Points, in no order, along strands that fork, close into loops and pass close to each other.
Two points are linked if the straight distance between their rows is under 65.1. Some points are linked to none.
<1188>: [ -6  -1   7   7  -7  -4  15 -21   6   6  -7  38   1 -12 -14   5 -28  29
 -39 -25  11  16  24]
<1926>: [ -6  -2   4 -13 -40   8   7 -24  23   4  17   1 -20  -4  10 -13 -25  16
   2 -12   9  26 -11]
<1804>: [ -3   2 -11  35   3  24  -6  19  -2   8  -3  -1 -12  10   0  -2  23  12
  -6 -16 -32  -1 -12]
<1948>: [-20  19  -1   3  32  -1   2  -3  -9  -2 -46  20  14 -10   3  -5  -8   3
 -37   2  11  -9  21]
<1112>: [  9   2  18  16   3  12 -25  -9  23 -21  31  20 -12  34 -42  -5   1  30
 -20  -4 -13   4 -14]
<95>: [ 17  10   5 -10  30 -15  46 -10 -31   3 -11  18   5 -20  -7  21 -11  19
  21   2   0  18 -16]
<976>: [ -5   3  20  30  16   5   4  11  12 -19  15  -8 -25 -12  -7   6  14   7
 -21 -16 -29 -25  26]
<2124>: [ 16 -17 -28  14  19  -5 -18  25   2 -35  31   0  17  -7 -44   8  40  -6
  -1   0  10   8  -6]
<1973>: [-16  17  21  12  -4  26  30  14 -10   9 -30  17  -1 -14  15   7  21  18
 -19 -11 -20  14   0]
<2052>: [  0  44  -1 -19   6 -11   4 -21 -11   7 -32 -23  -5   2  -6   8 -15   1
  16  16  13   7 -36]
<674>: [-32  10 -32  31  -9 -10 -25  12 -10   9   5   7 -36 -26  -7 -32   9 -14
  -3  -8 -17  10  23]
<2179>: [ 22   3   8  -7   3   3   9  -3 -36  16 -21 -48  10  -4  -9 -15 -25  14
  18   1 -36   3  -4]
<1423>: [ 19 -15 -14   7  14 -12 -38  14  15 -23  40  10  -1   4 -43 -14  33   4
  -5  18  -5   2 -16]
<1299>: [  9   3  22  12  26  32  18   0  13   9  42   0  -3 -13  -9   4  17  19
  24 -13 -45  17   6]
<1041>: [-22  -8  -9 -11   7  -8 -34  -1  18 -30  27  -4   3  15 -13 -24  18 -19
 -27   6   3  17 -15]
<1811>: [ 19  14  -3  25 -49 -12  29 -22  -2   4  -4  -8 -41 -29  -6  10 -20  -1
 -19  -2 -15  36 -20]
<1430>: [-15  -7   3 -22  11  14   9 -12  28 -38  51 -12  -2 -27  19  -6  15   6
  -5   6 -10  12   6]
<175>: [ -8  13   4 -21   0  -3 -12   1  -3  30  17  10   4  -2  36  18   6 -34
  18  12  19 -23  24]
<206>: [  5   9 -22 -11 -26 -12  -3   4   9   5 -22   1  22 -28  13 -14   7   3
 -16  37  56 -20 -12]
<805>: [ -2   2 -18  15 -19  12  14  -4 -11   0 -21  15 -21   2   4  -7 -25 -10
 -10  36   5  15 -56]
<1933>: [  9   8 -31 -26  30  -8 -26  -7 -14  29   4 -24  22   0 -21   9 -13  -1
  16  14  -1 -18   2]
<201>: [ 10 -12 -11   3   8   1  23  -4 -12  -7 -26   7 -14 -24  11 -11 -10  14
 -17   0  -6   2 -14]
<881>: [-12  33  18  21 -36 -15   9   5 -14   4   2   6 -13  -4   8  21 -12 -12
  16 -13 -11  -3   9]
<2158>: [ 13  -6   7   5  41  -7  39 -10 -35   8 -27   0  -7  -6 -30   3 -21  -2
   6   1  -6  14 -31]
<155>: [-25  -1 -10 -11   7  -4 -12 -17  19 -33  15 -30  -6  31 -12  -8   6 -18
 -17 -16   6  18 -13]
<1575>: [ 10  -4 -13  11  18  -8  -1   2 -18   3   6   3  -7  -1 -32  10  -9  27
  18 -21 -17  10  -1]
<234>: [-19  18  17   2  17  -8   8  -7  12 -16   2   8 -23  -7 -13   1  19   8
 -30 -12  -6  -6  14]
<1315>: [ -5 -12  -6   8 -10  -3  21  -5  -7  -3 -24  19 -18 -10   9  -9 -12   2
   6  11  10  18 -32]
<877>: [ 14  -4  49   5 -32 -18  -7  -1   4 -10   7 -20  13  13  14   2  -1  -5
  33  16 -12 -28  -3]
<2211>: [ 12 -27  23  29 -23   5  38  20 -23   1 -30  -2  -6   3  36   4 -28 -24
  13  -7  -9  -4  -5]
<628>: [  0 -13  24 -24  -2 -15 -31 -18  -2   6  23   5  -2  13 -17 -21 -13   2
 -11   3   6 -25  17]
<759>: [ -2 -13 -18   2 -19  -3   9  24  13 -18  30  11  11 -23  14   8  42 -15
  -2   4  35  -3  27]
<744>: [ -4 -32 -29  -9   8 -18  -8 -20   8 -13 -19  -8  -7   3 -18 -41  -9 -11
 -10  -4   7  18  -6]
<1591>: [ 19   9  39   1  -2 -17  47 -27 -15  12 -19  -5  -2 -10 -25  10   3  13
 -34 -15 -26  27 -10]
<2101>: [ 17  -4 -31   5  13 -32   7  19  -6 -19 -15   7   0 -20 -21   4  55 -10
  14  -1  16   8 -12]
<1241>: [ 15 -14 -26 -15   5 -11 -24   5  -6  37   6 -37  24   4 -18 -14 -21   0
  12   5   4 -20  17]
<541>: [  8 -22   3   4 -28   0  -3  14  -2   6  26  -4   9 -19 -10 -44  41  16
  -7  20  -7  10  -6]
<993>: [-36  13 -37   3   7  20   7  -4  24  16 -38  -6 -11 -11   9 -18  18   4
 -10  -1 -17  26 -22]
<387>: [  4  36 -15 -20  28 -14  -1 -15  -5  12 -23 -10   6 -11 -14   9   0  20
  29   5  -9   8 -35]
<1688>: [ 13  14  -9   3  -4 -14  -9   3 -30  -5 -24  14  -5   8 -11  11 -41  -1
  12   7  20   1 -20]
<1180>: [  3  15 -17  -3  23  17  19  -9   0  10 -29 -44 -17  -8  20  11 -40   9
 -24  -9  11 -12   5]
<540>: [ 16  14  22   2  -7  15  43  -8 -17   5 -16   5   2  -5   5  19 -47  14
 -42  -4  24   8  15]
<378>: [-13  -9  21  -6 -11  -7  -5  20 -18  26 -27  -1   5  49   8   5   7 -33
   4 -22   0  -3   3]
<1172>: [ 10  20  23   6  24 -15  38 -23 -13  10 -27 -10 -12 -11 -37  -4 -11  16
 -10   1  -9  20 -27]
<50>: [  2   0  17   5 -21  10 -17   6  16  -4  30  25  -9   3  15  -9  24  13
   0  12 -19  -1  -7]
<1999>: [-28   9 -10 -15   9  16 -19 -21  24  11  11 -36  -8  29  -7 -23   9 -23
  -8  -6  -6  26  -6]
<1428>: [  3   5  37  29  -6  10   7  10  17 -17  23   1 -18 -21  -3  11 -11  18
  -4  -4 -37 -37  33]
<1320>: [ 24   7  -5 -21  -2 -17   7   6  -4   2  12   3  15  -6  13  32  27 -10
  54   3   9  -3 -27]
<1274>: [ 23   7   3  -7  17 -15  27 -13 -17  -2   7  11  -4 -12 -39  25 -20  27
  26 -22  -9  25  -3]
<184>: [ 28   6  11   3 -14   6 -32  18   3  24  19 -20  24   9   8  19 -18  -9
  20  24  11 -45  11]
<683>: [-22 -16 -37  -7   8  19 -16  -9  24   6   2 -19   8  18  12 -27  13 -29
 -12  -6   0  23  10]
<143>: [ 17 -32  21   4 -21   4   6  12   8  11  12 -30  21   8  23  -7  22 -23
  12  -8  -6  -9  12]
<1729>: [ 15 -23 -31 -11  12  -2   1  -7   4  -2 -16  10  14 -18  13  -1 -37  13
 -16  16  33 -13   8]
<466>: [-12 -17 -17  12  11  11  11  -2   0  15 -18 -19 -12  22 -18  -6  -3   4
  -6 -31 -16  35  -6]
<2157>: [ 11 -23  35  26  -6  10  21  13   1   5   2   1  17  20  23  34 -17  -1
  22 -23 -13 -21  25]
<1109>: [  1   6  32  13 -21   9  37  -7   1  14 -19   0  -8  -9  -4   2  10  14
 -19 -10 -29  31 -22]
<1580>: [  4 -15 -25  19  -8  -1 -21  33   5  -7  27  22  13  -7  -4   4  35 -14
  -8  11  32  -3  19]
<1875>: [ -5 -18  13  -6 -25   5   5   6  -6   6  29  17   9   9  31  23  -3 -10
  32 -14  10   4  15]
<359>: [ 18  44  -1 -15   6   8  20 -19 -22  -7 -21 -23  -8  10   3  21 -45  -3
   2  28  19  -2 -25]
<267>: [-37 -11  -7  -1   6   0   3   8   4   3   6  13  20  -2  16 -26  41 -31
 -17  -3   4  17  26]
<2022>: [  0  -8  29   3 -13   5  44 -11  -4   8 -24  21   2  -3  -9  10 -24  23
 -58  -6  11  16  11]
<261>: [ 19 -14 -15   6 -14  -1 -14  22  -9  15 -15 -25   7  18   0   5   2  -5
   6  -1 -15 -24  -2]
<1833>: [  2  16  -3 -25  34  -7 -32 -10  -2  28  36  19   9   5 -22  16  -7   1
  38  12   4  -2  -5]
<2102>: [ 24 -36  19 -14 -22 -10  15   2  13 -29  15 -18  17   0   5 -18  28   5
 -17   9  19  -2  -7]
<17>: [-13  -6 -11   7  11   7  29   2  12 -20  -4  -1 -15 -13   2  14  14  10
  12 -30  -4  28  -3]
<1141>: [ 13  -2  -5   7   1   5 -26  14   9   3   9  11  24  40  -1  33   9  -9
  20   7   7 -12 -17]
<729>: [ 15 -12  25  -5  25  19  -6  10  11  19  35 -11  -3   5   3   3 -14   0
   8   0 -21 -16  25]
<620>: [  9  -8  13   2 -24   3  -7  17  -2  36  18 -34  16  10  14 -12  28 -38
  20   9  -1  -8  11]
<1181>: [  9 -22  15  13  12   6   7  10  -2 -14 -17   1   1  18  15   9   0   3
 -18 -22   1 -22   7]
<399>: [ 25 -19 -11  14   0   8 -23  27   9  24  12 -12  33  42  -9  18  31 -28
  33   5   2   8  -6]
<305>: [-40  23 -39   2   4  -7  -4  -8  16  -7  -4  21  -2  -8  17   7  13 -30
  12 -20  20  20   7]
<972>: [-26 -19  -5 -32   9  14  31 -18  11  12 -23  22   8 -26  13 -27   5   8
   1  -5   0  39   0]
<886>: [ 21 -23  45 -10  -2 -26  -2 -12   4 -12  -3  -6   1  41   4   2  -8 -12
  -1  -3  14 -30 -12]
<156>: [-22  32 -19  15   8  19  -9   8  19  20 -13 -10 -21   1   1  -5  22  16
 -12 -12 -21   7 -14]
<722>: [  2   0 -17 -21 -18 -26 -21 -10   9   2 -10  12  19   0   6   4 -17  -2
  -3  31  51 -23  -7]
<486>: [-12 -15 -13   0  -6  14 -11 -11   7   5  -4  35   5  -5  -6 -12 -34  37
 -16 -15  16  16  15]
<2016>: [-14  23  -2   3   1   1 -25   4  17  -9   5  11  -6  31  -4   5  38  -6
  -4  10  -7  11 -30]
<602>: [ 15   6   4  19   8   0  16  -3 -11   4  -2 -19  -3   1 -30   9 -34  27
  -2 -20 -29  -9   9]
<1267>: [ 11  -6  18  13 -45   3 -18  15  11 -23  42  22   6  -2   8 -20  44  -6
  10  18 -22   3  -4]
<1331>: [  4 -19 -10   8   5  -1  -8  17 -20  12 -48  44   5  21 -13   8 -10  -6
 -15   9  20  11 -34]
<781>: [ 17  15 -14   6  20  25 -12  11 -22 -11 -30  -2  12  -9 -13   7 -15  34
 -17  16 -13 -21   4]
<1235>: [ 17 -22  30  34   1   0  29  16  -1 -11 -29  -4  -2  19  27  22 -15 -14
   5 -20  -4 -15   5]
<551>: [-21 -17 -12  -6  14  20  17 -10  22   5 -32   8   2  -7  12 -21  13  13
 -20 -11   1  33  -8]
<596>: [-22  -1 -20 -17 -32  -1 -22 -31  25 -15  23  -2 -13  -5   3 -29 -11   5
  10  -7   5  30  -3]
<982>: [-39 -18   6 -26  16   0  22  -6 -15  19   6  12  15 -15  18 -22  27 -30
   6 -18  -5  30  33]
<568>: [ 12  -9 -49   3   8   1   6 -12  16  -9 -25   1 -11 -16  28  -3 -38   2
  -7  17  35  -2 -16]
<528>: [ 21   3 -17   4  10 -20   8  23 -25   8 -29   5  19  -9  -8  11  32   2
  14   9  -2   1 -15]
<178>: [ 11  34  -3   2  16  15   0  -7 -30  -7 -14 -19   4  -8 -30  13 -31  27
  -6   8 -22  -6  14]
<1447>: [ 16 -19  -8  16  20  18 -26  21  14 -16  25  -7 -16 -17  -7 -20  16  17
 -31  12 -29 -28  16]
<1858>: [-34 -35 -18  -9  14  10  -2   4  -4   6   6 -11  16  21  10 -25  14 -39
 -10 -15   4  28  25]
<1759>: [ -2  18  18   5  -3   3   8  19 -19 -10 -39  17  12  18  21  19 -10  -1
 -25   7  15 -22 -14]
<673>: [-24  18 -26  11  -8  -2  18  -9  17   4  -8  11 -16 -22  18  20   8  -1
  10 -27   9  28   9]
<451>: [ -7   3  36   3  -6  11   4  11 -13  12  19  10  12  24  24  35 -10 -22
  27 -23   4 -19  26]
<1367>: [ 20 -38   1  11 -18  10   2  27  -5  13  34   6  36  16  10  25   7 -12
  43 -14   9   0  19]
<695>: [ -9  18 -15 -16  22   1  -4  -1   5   1 -10  -6   2  -1  17  30   3  -1
   4   0  13 -23   3]
<1476>: [  8  -9  -5   9 -42  -3  31 -24   7  10  -9  12 -28  11 -14   9 -41  -6
   0 -18  14  48 -35]
<2074>: [-16  -7 -22 -16  19   2  -5  -9  16 -28  37  15   7 -31   3  -2  14  -3
   7   2   9   4  18]
<1902>: [ -7  27   1  -9 -22   3 -23 -11  14  18  26 -12 -12  11   4  10 -18  -2
  24   0   4  -5  -6]
<1365>: [ 31 -17  32  -4 -27 -19 -12   4   8 -10  17 -12  21  31  -8   3   4  -3
  17  15  16 -25  -6]
<1491>: [  2  -7  -7 -12 -14 -10   6   7  13 -11  14  18   8 -37  26 -12  29   5
 -19  15  37 -24  21]
<714>: [-30  21 -17   2  11   5 -28  -5  -2  20  11  18  -4  11 -11  -3 -16  -7
  -2  -5   8   3  22]
<2100>: [ 11  18  -4 -24  38  10   1   3   5  18  23   4  13 -23   0  18  37   6
  28  14 -20  -9  -8]
<419>: [-14   8 -21  14   0  -4 -31   0  -5  14  30 -20 -40 -16  -5 -26  -6 -20
   8  -6 -30  -3  27]
<350>: [ -2  -5  10   6  16   6  12  22  -2   3 -38   4   4  12  40  19   6  -7
 -23  -7  13 -26  -5]
<2123>: [-17  32 -19 -14  14  12 -18   9  -6  31   7  -8   8 -12  32  28  -9 -13
  24   2  10 -18  11]
<575>: [ -9  11  24   3 -30  15 -13 -16  23  -1  27   5 -10  22   9  -1  -1   5
   4   6  -8 -14  -9]
<919>: [ 13 -16  43  23   7  24  -3  12  21   3  31  -5  11  33  10  21  -5  -2
  22  -9 -23 -13  20]
<1634>: [ -5  -9   5 -24   0  27  18 -25  39  -2  -3 -10  -8   3  16   8 -18  33
 -22  -5  12  10  -5]
<2132>: [ 17 -25 -16   4 -11  12  -1  26   7  17  23 -23  24  21  -4  15  16 -19
  22  -5  31   2   7]
<935>: [ 24 -39  23  -1 -15  -1  18   0  12 -40  15 -16   6 -11  23  -9  23   2
   3  -1 -12   1  -7]
<1509>: [ -6 -10  -7  -9  23  -4  27   2  -9  -6  -5   8 -11 -44  24  -1  -9  15
 -12 -13   0 -18  42]
<1088>: [ 12  35  -6 -26  33  -8  -5 -15 -11  13   5 -15   9 -29  -4  16  12  19
  37  11 -17 -16 -16]
<685>: [ -1  -9 -15  11  29  22 -19  14  14  -1  11   3  -1  -3  -5  -3   3  39
 -24   4 -24 -24   4]
<439>: [-11  27   9  28 -33 -14 -22  18 -22  10  -3   7  -1  19  15  14   0 -25
  27  -1  -3 -11   0]
<879>: [ 16   3  -1 -11 -14  -3 -14   8 -14   1  -5 -12  12 -22  11 -22   5  27
 -13  25  -4 -31   5]
<412>: [ -9  16 -12 -11 -10 -14  14 -15 -15   5 -42   8  -6  -2  23 -17 -25 -35
  -9  44  34  -3 -29]
<461>: [-14  12  10  -7   9 -11  27 -27  20  -4 -31   0 -18   2   2  -8 -13 -10
 -38   3  24   2  -7]
<1668>: [-26  30  -6   3  18   7 -21   7   9   0  15  24   0  16  -4   9  50 -29
   4   7   8  29 -14]
<432>: [ 13  18   1  -4 -18   8 -37   5  -8  34  22 -23   5  19   6  16 -30 -22
  38  17  -7 -14  -2]
<854>: [ -5  25  -1   2 -32   3  -5   0 -15   6 -50   8 -15  14  10  -2 -30 -23
 -14  32  26   6 -48]
<440>: [  9  40   9  28 -58  -9  18  -3  -4  -2  -4   3 -22 -28   1  22 -26   3
   8  -4  -7  18  -8]
<53>: [  5  -7 -10  23  -9  18  -9  35  11  -8 -47  -1   0  34  14  11  28  -9
 -13   2  -2  -6 -35]
<1595>: [  5  -4  44  31 -10  16  -3  13  10 -10   9 -10   6 -10  15  19 -17   4
  16  20 -38 -41  27]
<1569>: [ 16   2  -1 -11 -33  -9  11  11   0 -10 -13  22  11 -35  28  -7  18  15
 -18  30  40 -19 -12]
<1950>: [ 11   3  -2  20 -28 -26  11 -22  -9  -1  -6  11 -29  12 -31   1 -42   1
   3  -3   6  25 -30]
<1732>: [  2   7  15  16 -16 -21 -34  22 -15   0  12   6   3  16  -2   7  18 -30
  15  -1  -7 -25   6]
<642>: [ 34 -10  33   9  -6  -7 -27  23  17   9  34 -14  21  16 -14  10  -6 -16
   6  29  13 -37  13]
<269>: [ 19 -20  -8  -7 -30 -16  -3  16  -7   9  11  -9  29  13 -13   7  14 -28
  36  -3  33   4  -7]
<1652>: [ 25 -24 -17  19 -11  17  -2  36  -2  18 -27 -10  23  31   7   7  13  -2
  -3   0  10 -14 -19]
<1310>: [-22  13 -19   1  19   9 -29  -3   9  16  13  33  11  -6   5  -4  10   5
   2  19  12  -5   9]
<153>: [ 28 -21  16  17 -20 -12   0  13   3 -34  20   0 -11 -27  -3 -13  25  11
  14   5 -30  -8  -7]
<1129>: [-36  44 -22  -3  19   3  -9  -7  26   6   1  15  -3   7   3  23  21 -29
   2  -9  11  21   2]
<1317>: [ -8 -19 -24 -11  12   0  -3 -19  15   6 -18  16   3 -18   6 -25 -25  20
 -14  -4  11   4  18]
<152>: [-24  10  14  -4  22 -25   6 -13  -3  -6 -48  16 -12  -6   7 -25  10  -9
 -44   5  19 -14   3]
<1669>: [ 20  18   0   8 -11 -22 -21  24  -6  -6   2  -1  14  18 -10  24  19 -11
  22  11  17 -29 -18]
<824>: [ 19 -12  -7 -18   1  -3  -7  -6 -36  25  -8 -37  18  -5 -12 -23 -39   7
  17   0 -14  -8  16]
<922>: [  5   1 -14 -18  -4 -16  -4  -1  -3  -9  -2  10  -2   8   8  12  18  -2
  30   4   6   6 -25]
<1548>: [ 11 -11   1   7  10   0 -27  -1  16 -37  36  -4 -12  10 -30 -13  13  24
  -8   4 -20  -6 -19]
<984>: [ 18  -9  48  25 -37  -7 -10   1   1 -17   1 -25   8  -6  10  10 -30  -2
  23  20 -26 -36  20]
<1185>: [-16  -9  -3 -10 -18  -7 -15 -11   2 -20   1  55   9  24   0  13 -13  -3
   8  -8  35  19  -7]
<1318>: [ -2  -2   4   5  27  22  25   4  11 -11  24 -15  -7 -13   3  20  23   6
  27 -31 -31  20   5]
<2057>: [ 14  34  11   1  10  40  53   2 -26   9 -31   5   2 -30  14  21 -10  10
   1  18 -13  26 -12]
<1710>: [-20 -16  -7 -10  33 -10   8  -4   6 -38  40  24   3 -24   1   7   8  -7
  -2 -21   5  -6  40]
<314>: [-18  -9  10 -14   0 -25  -1 -21 -14   3 -20  39   4  21 -16   7 -12  -7
   4 -11  26  15   2]
<745>: [ 19   5   1 -32  25  -2  -9   4  -7  28  40  15  20 -12  -6  17  21  -1
  45  22   0  -4  -1]
<465>: [-25  -6  17 -17 -18 -25 -17   2 -17  19 -15   5  14  44   4  -3  19 -43
   6  -5  18  -1  -6]
<2246>: [ 23 -20  -9 -35  22  -2  10   0  13  -9  40 -25  29 -12 -10  10  31   4
  29   5  11   1  -7]
<2155>: [ -6 -10 -10  -3 -35 -33 -18  12 -18  15   1  24  22  25 -14  -3  19 -34
  14   1  31   8  -4]
<472>: [ 17  -9  -7   7 -33  -1 -13  12   7  -2  16  10  -1 -24  -5 -37  25  25
 -21  21  -6 -22   8]
<2051>: [  5 -22 -24  -2  -1   0  -2   3  -5  10  -8 -33 -10   4  17 -11  -5  -5
   3 -10 -16 -11   6]
<1535>: [  9 -25 -11  -5  12   6 -21   9  16 -13  38  -3  -8 -25  -9 -24  19   5
 -29  11  -3 -13  32]
<609>: [-23   7 -27  -3   5  15 -24 -23  18  33  19  -6 -16   0 -19 -23 -20  -1
  -2 -10 -10  21  23]
<1680>: [ -1  12  28 -37 -15 -33 -16 -35  -1  -2   8  -4  -5   6 -14 -16 -29   5
  10   9  16 -13   4]
<2147>: [  3 -14  -4   4   6 -10  -7   3   3 -26   1   8 -12  21  -3   9   7   1
   0 -14   5  -3  -8]
<1931>: [-33   1 -16  24 -18  -2 -16  12  -7   7  -5  -1 -22  12   0 -25  24 -37
  -5 -17 -22  19  10]
<348>: [ 25   7  -2  28 -23 -14  -5  -9 -27 -18  -9   4 -24  15 -18  10 -55   6
  11  12   6   4 -31]
<2226>: [  2  23   7   8  18   1   1  14 -31   8 -24   1  12   6 -12   5  12  11
   7   2 -24  -9 -15]
<589>: [  7 -15  -8  -1   6 -22  21  -8  -9 -17  -4   4 -19 -39   6 -27 -10  20
  -8  -2  -8  -5  16]
<290>: [ -8   9 -25 -19  18   1 -31 -12  11  11  15  32  17  -5  -3  18  -2   9
  28   5  19   6  -7]
<1545>: [-10   6  -4 -21  24 -20  34 -22 -13  13   9  -3  -6 -13  -4  13  -7  -5
  27 -32   8  21  13]
<225>: [-11   1  -7  -7 -20  15  16 -16  22   2  -8 -13 -24  -9  33 -14 -26  22
 -12  -7  12  17 -12]
<173>: [ -9 -11 -20   3 -12  -7 -13  15   5   2 -26   6  -8  11   0 -23  30 -22
 -15  -4  -2   7  -5]
<2024>: [ 19  23  21  -3   9  16  42   4 -42   4 -23  -1   7 -12  -8  12 -21  18
  18   2 -15  18  -4]
<241>: [-14  -4  -1 -13 -40 -10  21 -27   3  14  -6  18 -15   2   3  -9 -37  -7
  10 -12  20  40 -11]
<1199>: [ -3  -1   3 -14 -33  -8 -14  10   1  25   9 -10  14   1  33  -8  30 -27
  13  13  24 -22  16]
<1798>: [  5 -18  26  -5  -8  12  18   9 -14  27 -33 -15   4  32  20  -7  -5 -12
  11 -11  -8  -1  -7]
<1176>: [-11  -1  15 -12  19 -10  15  -2  -5 -16  23  28  -9 -33   7  14   3   4
   1 -17   5 -22  44]
<800>: [ 11   8   2  20   5   6   7  -3 -20   4 -18 -51 -10  -2 -17 -10 -26  16
   9 -22 -38 -13   6]
<2115>: [ 15  29  33  14 -14 -15 -15   1 -20 -28   4  10   6 -10 -17  11 -35  14
   6  18 -13 -40  15]
<447>: [ 10 -11   4 -21 -20 -20  -8 -10   5   2 -17  -8   5   4  14  -5  -5  -8
  -8  12  24 -14 -12]
<939>: [-14 -15  -9 -18  26 -13   5 -12  -7  -1  16   0   4   5 -14   5   3 -17
  30 -15   5  18  21]
<1360>: [ -2 -24  20 -12  12   1 -12  -8   2 -10  14  -2  -5  -4   3 -19   5  20
 -31   1  -4 -27  28]
<1277>: [-32 -18 -18   1  23 -12  12  -6 -16 -13   0  10  -1  12 -29  -2   4 -29
  12 -37   1  39  12]
<1337>: [-12  20 -13  -8   7   1 -18  -7  -1   1  -8  -5   1 -23  11 -16  -6  20
 -25  15  -1 -30  12]
<362>: [ -8  32   2  12  -9   9  -9   2  22 -19   7  16 -14  22  -2  34  18  14
   3  -1   0   5 -29]
<113>: [  3  36   9 -10  -2   5  16 -17 -13  -5 -14  -3  -3 -10   8  28 -44  10
 -19   9  25   6   2]
<1379>: [  3  -7 -13  22  -3   0 -36  35  -2 -10  36  41  -6   1 -10   5  17 -13
   4   7   2  -7  13]
<2191>: [-22   1 -19   7   4  14 -15   2   6  26   8 -34 -26   6   2 -22 -11  -7
  -8  -9 -17  -3  19]
<2142>: [ -4 -16 -29   7  21  -5   8 -14  -2   9 -33 -30 -19  -3 -22 -31 -18   7
 -11 -13 -13  21  -3]
<885>: [ 24 -12  21  37 -33  -5  -8  29  11 -14  30  -1   3 -29  -6 -13  41   2
  18  21 -26 -15   3]
<1153>: [ -6  -3   4 -38  14 -34   0 -23 -26  15  -6  26   8   3 -15  -4 -26  -6
  24  -5  23   2  13]
<1840>: [-20  40  -9  -6  15   7 -17 -10  13   7 -12 -14   3  -8   6  18 -23   4
 -25   9  18 -31  19]
<1922>: [-25  -9 -15 -13  18   3  -5 -30  17  11  12  -2  -2   2 -23 -30 -18  19
 -14 -12  -2  14  23]
<752>: [ -8  39   3   4 -13   0  10 -28  -9  -7 -21  22  -7 -16 -13 -13 -39  32
 -46  23  17  11  -7]
<1796>: [ 11  -4  53  -5   3 -17   4 -17  19 -31   9 -23  -3  36  -3  11   3 -23
   6 -14  -6 -29   4]
<796>: [  0  41  11   1   3   8 -13   7   2 -12 -40  -1   7  19  21  23  -6   8
 -21  25   4 -23 -32]
<1923>: [ 17  -6  -9  20   7  31  34   8 -30 -10 -28  -1 -26 -32  17 -21 -37  11
 -19  16 -18   7  -2]
<806>: [ 28 -27   3 -24  19  -3   0  -8  23 -34  32 -23   7  -5 -11   6  17  12
   2  -2  -3 -12  -2]
<1738>: [-10 -19   6  -2  -5  32  17 -16  32  -7  12   3 -10   0   1  -1  -6  40
 -36 -22  -7  30   2]
<1529>: [-22  14   9   2   7 -23  11 -20  18 -17 -15 -12 -32  -5  -1   1  -7 -10
 -29 -18  12  -1   8]
<1355>: [ 23  -9   8  35 -14  17  36  24 -37 -16 -22   5 -16 -14  28   4 -42   3
  -1  10  -6  -7   1]
<1731>: [-29 -28 -19  -5  17   3  10  -2  -6  12 -22   0   1  27 -25  -5  10 -24
   6 -39 -13  51  -5]
<1151>: [ -2  -8  20   9 -28  17  19  20 -17  13 -25  -3   2  12  35  -9 -11  -4
   8 -12 -24  -4   7]
<1868>: [  2  22  -9 -20  36   1 -20  -5 -31  15 -10 -18  17  -5 -39   3 -28  14
   9  10 -16  -8  10]
<1489>: [-10   4  13  31  11  26   1  19  -6  19  11   7  -9  21   0  -1  25  -3
   1 -10 -37  11  16]
<395>: [ -2 -15  14 -19  23  14   6  -8  21 -51  42 -23  -7  -9  -5  -4   8  10
  -4  -9 -15  -9   1]
<1089>: [  1 -16 -14  10  -6   3 -15  31  16 -14 -18  -4   1  21  16 -10  52 -19
 -23   7   1   2 -12]
<2254>: [  2  -2  -7 -46   5 -36  -8 -29  -7   2   4  -9   3   0 -13  -1 -24  -7
  27  -2  24  -4   0]
<1137>: [  2   9  30  -4  11  21  -2  -2   3  23  44   2  -7  -5  -2   8  -8  15
  15  -2 -21  13  15]
<2139>: [ 16   3  -2 -18  10   4   7  13  12 -13  44 -16  23  -7  10  30  39 -18
  49   6  -8   0  -9]
<975>: [  1  18 -40  -5  14  -3   6 -20  23  -8 -22 -21 -15 -23  18   4 -32   9
 -13   0  16 -16  -8]
<1893>: [  5 -19 -19  -5  17  10   2   6  -3   7 -26 -38 -11  -1  15  -2 -25   3
 -22 -16  -4 -28  18]
<875>: [  9 -13 -24  13  36 -17  -1  18  -7 -27   2  14  11 -10 -27   7  51   2
   2  -4  -4  -3   2]
<325>: [-36  -4  -7 -18  -5   4 -26 -19  17 -23  49  -5   0  -2  -4 -37  -5 -22
  -5   2  -2  35   1]
<1821>: [ -7  32   9  -1   5  18  28   5 -21   5 -47  -3  -1 -24  24   6   2   8
 -16  17  -8   4 -12]
<75>: [ 21 -28  22  14 -34  -8   6  13   9 -20  32 -17  20  -7 -22 -35  43  13
 -10  12   3  -4   4]
<767>: [-23 -24   9 -44  17   8  28 -13   2  10  -1   8  16  -4  24 -13  21  -5
   4  -7   4  14  15]
<1052>: [  8  39  13  12   1 -16 -25  12  -6 -15 -25  -6   2  20   4  29   5  -6
   4  11   5 -44 -25]
<9>: [-21   0  -7  -7   2  21  -2 -16  39  -7   8   0  -8  18 -14 -29  11  27
 -31  -8 -15  29 -11]
<618>: [  6   2 -20   8  12  30 -19  12  -6  -7 -20  22   7  -1  -3  -6 -13  52
 -32  18  -9 -13  -5]
<1853>: [ -8   0 -11   7  -4 -21 -21  12 -11  -5  33  39  -4  -2 -11  17   0  -6
  17  -6   9  -4  14]
<520>: [ 12 -48  29  13 -18   2  23  16   0 -26  17 -31  22  -4  16  -9  27 -20
   1 -14 -17   1  13]
<598>: [ -9  27   2   4  11   5   6 -14 -18 -18 -36  30   4 -17 -11  -9 -12  20
 -39  21  16   1  -4]
<1291>: [-22  22  20  28   9  31  -7   5  -1  45   3   3 -11  21 -12 -15  26   2
 -25  -9 -41  18   2]
<2034>: [ -6   6   4   8   0  14 -10 -16  24  11  24  10 -12   3 -38  -6  12  31
 -28  -5 -22  23  -9]
<1402>: [  0  -2 -10 -15   6 -33  -9 -12  -2   3 -36  -2  -1   4  -7 -26  -6 -14
  -7  13  20  -3 -11]

A fork is a point with three links, a tip a point with one. Leave the first point through the second and follow the links. Name the first fork or tip that comes.
<447> / <1402> -> <1545>
<609> / <714> -> <1317>
<362> / <2016> -> <2157>
<919> / <729> -> <362>
<618> / <685> -> <1185>

A tip is a point with one link. Name the tips that can be reached along the links from each point below, in the order of the rows.
<143> -> <752>, <1796>
<451> -> <1811>, <412>, <362>
<781> -> <1185>
<1731> -> <1545>, <1853>
<225> -> <1688>, <2226>, <1291>

Name the points in between on the shortest way along the links from the first point to the second, in order.
<1545> / <1569> -> <939>, <1277>, <1731>, <466>, <2142>, <744>, <1402>, <447>, <722>, <206>
<2052> / <975> -> <359>, <113>, <540>, <2022>, <1188>, <486>, <1317>, <1729>, <568>
<875> / <767> -> <2124>, <1423>, <1548>, <1112>, <2034>, <9>, <1738>, <1634>, <225>, <1926>, <596>, <325>, <1041>, <155>, <1999>, <683>, <1858>, <267>, <982>
<412> / <2132> -> <854>, <805>, <1315>, <201>, <1923>, <1355>, <2211>, <1235>, <2157>, <451>, <1875>, <1367>
